Points on a hilly landscape, in no order, each with its height.
From any point a ball rolls to the lowest of the 3 points nearest to it. It stops when none of these is lower. Distance is the straight distance between rows; heights are no part of it.
Tuf: [134 124  92 111 124 139 140  94]  height 6
Fudo: [188 155  76  87 100 155 139 139]  height 334
fal: [ 75 108 167 182 127  99 103 172]  height 460
dugi: [100 103 146 143 147 127 127 106]  height 625
Lonus: [206 167 106  95  91 150 123 183]  height 666
kila: [175 158 156  95 133 130 124 102]  height 563
pon: [ 80 134 186 133 148  98 105 106]  height 843
padi: [128 134 173 106 156 124 125  90]  height 717
vud: [ 95 122 173 136 134 102 111  96]  height 602
Tolo: [ 92 109 150 153 132 110 119 108]  height 580
kogaf: [ 83  93  83 145 135 141 153 120]  height 558
tufur: [100 125 167 129 146 114 120  97]  height 664
Radit: [ 81 103 135 172 119 116 120 127]  height 499
Meli: [ 81  84 125 179 143 127 133 164]  height 320
Mapo: [ 79 100 151 190 129 109 116 175]  height 452
tidi: [ 89  91 133 162 151 132 129 134]  height 520
Buguv: [142 126  64  93 131 150 159 110]  height 368
vefev: [ 91 126 156 145 116  99 109  95]  height 592
Dipaf: [145 155 171  96 144 111 116  92]  height 601
Bava: [ 98  99  87 138 140 142 149 119]  height 515
sisob: [203 156 106  87 125 160 138 159]  height 74
masab: [119 107 104 132 139 142 145  98]  height 261
pefad: [168 158 150  94 127 127 121  95]  height 547
Rudol: [ 91 103  81 138 124 133 147 109]  height 559
setig: [128 115  80 110 139 149 156 106]  height 358
Rarog: [127 122 144 122 136 127 127  95]  height 612
Futi: [198 170 126  89 110 143 123 144]  height 468
rol: [115 123 168 128 149 120 122  99]  height 735
Kuru: [174 169 148  94 108 123 118 102]  height 566
Mifa: [162 141 121 103 125 138 131  99]  height 411
Dige: [207 177 136  92  99 138 114 160]  height 484
Tuted: [201 166 117  91 105 144 132 140]  height 449
Ditag: [135 124  76 102 131 147 153 100]  height 318
Mulut: [120 116  52 101 127 144 161 104]  height 403
Pabud: [ 92 103 119 152 115 119 129 108]  height 645
Daz: [180 143 125  94 143 154 136 114]  height 255
tun: [111 108 111 138 124 135 129  92]  height 430
tivur: [144 149 150 108 127 119 114  85]  height 548
Roko: [ 87  94  79 139 148 146 155 127]  height 529
deguv: [ 69  77 100 175 145 133 144 177]  height 420
nagu: [ 75 114 168 167 133 103 107 142]  height 532
bebam: [ 75 114 182 167 145  96 107 155]  height 546
nopes: [193 152  91  88 112 156 144 140]  height 167
Neda: [ 76 102 138 181 124 112 115 160]  height 442
gel: [ 81 100 133 170 132 120 124 131]  height 465
lupo: [ 84  94 119 187 133 123 132 205]  height 170
Kabu: [152 130 136 109 141 147 132  93]  height 545
Pef: [ 98  91 101 135 150 144 150 116]  height 473
rar: [ 81 125 171 186 111  86 101 191]  height 514
Fugon: [ 85 108 167 160 145 116 117 126]  height 553
pak: [179 155  65  83 110 153 153 147]  height 459
vemad: [155 141 151 104 144 137 129  96]  height 554
gok: [194 181 154  86 111 123 117 122]  height 582
gebaf: [ 84 118 160 187 113  95 109 187]  height 483
dusop: [ 73 113 162 177 110  93 102 155]  height 493
Sego: [153 128  87 104 132 149 148 108]  height 355
vodeg: [ 97 121 153 143 125 106 112  96]  height 589
Nupu: [117 108 113 130 156 143 144 109]  height 392
sagu: [ 74  86 101 176 131 128 142 161]  height 422
Fute: [102 137 184 181 130  82 102 223]  height 574
zorud: [119 131 131 131 118 123 124  82]  height 527
dosem: [197 161  94  92 103 144 129 146]  height 219
fibol: [187 147 111  96 129 152 139 125]  height 239
vop: [148 123  89  99 147 156 155 110]  height 370
Fuga: [ 94 133 172 182 111  85 104 210]  height 551
sube: [130 156 170  91 131 106 110  82]  height 634
Magin: [176 155 133  93 110 130 122 104]  height 579
pap: [140 134 134 112 123 123 124  84]  height 567
kurus: [145 124 110 114 125 140 136  96]  height 434
mubi: [159 142 141 104 127 132 121  91]  height 513
detaz: [ 78  89 112 179 127 123 130 158]  height 385
zani: [155 131 112 108 135 148 140  99]  height 504
muf: [147 125  83 114 116 140 145  92]  height 271
buna: [177 135 114  95 150 159 145 120]  height 344
dini: [194 163  69  85 101 152 144 179]  height 517
fekas: [ 91  97 113 152 134 133 137 121]  height 544
fad: [ 91 120 177 141 157 109 114 113]  height 764
Diti: [173 154 118 102 114 137 131  95]  height 522
nevav: [187 191 161  82 105 112 107 124]  height 599
metam: [ 89 135 192 124 154 101 112 102]  height 879
Fesi: [197 162  86  89 103 159 134 198]  height 604
pesaf: [ 99 105 140 194 125 115 123 216]  height 274
Vilid: [186 163  75 106  81 158 120 233]  height 763
kadup: [ 68 125 191 166 141  85  98 168]  height 568

For each start below, name the point where the ball stops.
Magin => Mifa
Kabu => Mifa
Rarog => masab
Vilid => sisob
Lonus => sisob
Pabud => masab
Dige => sisob
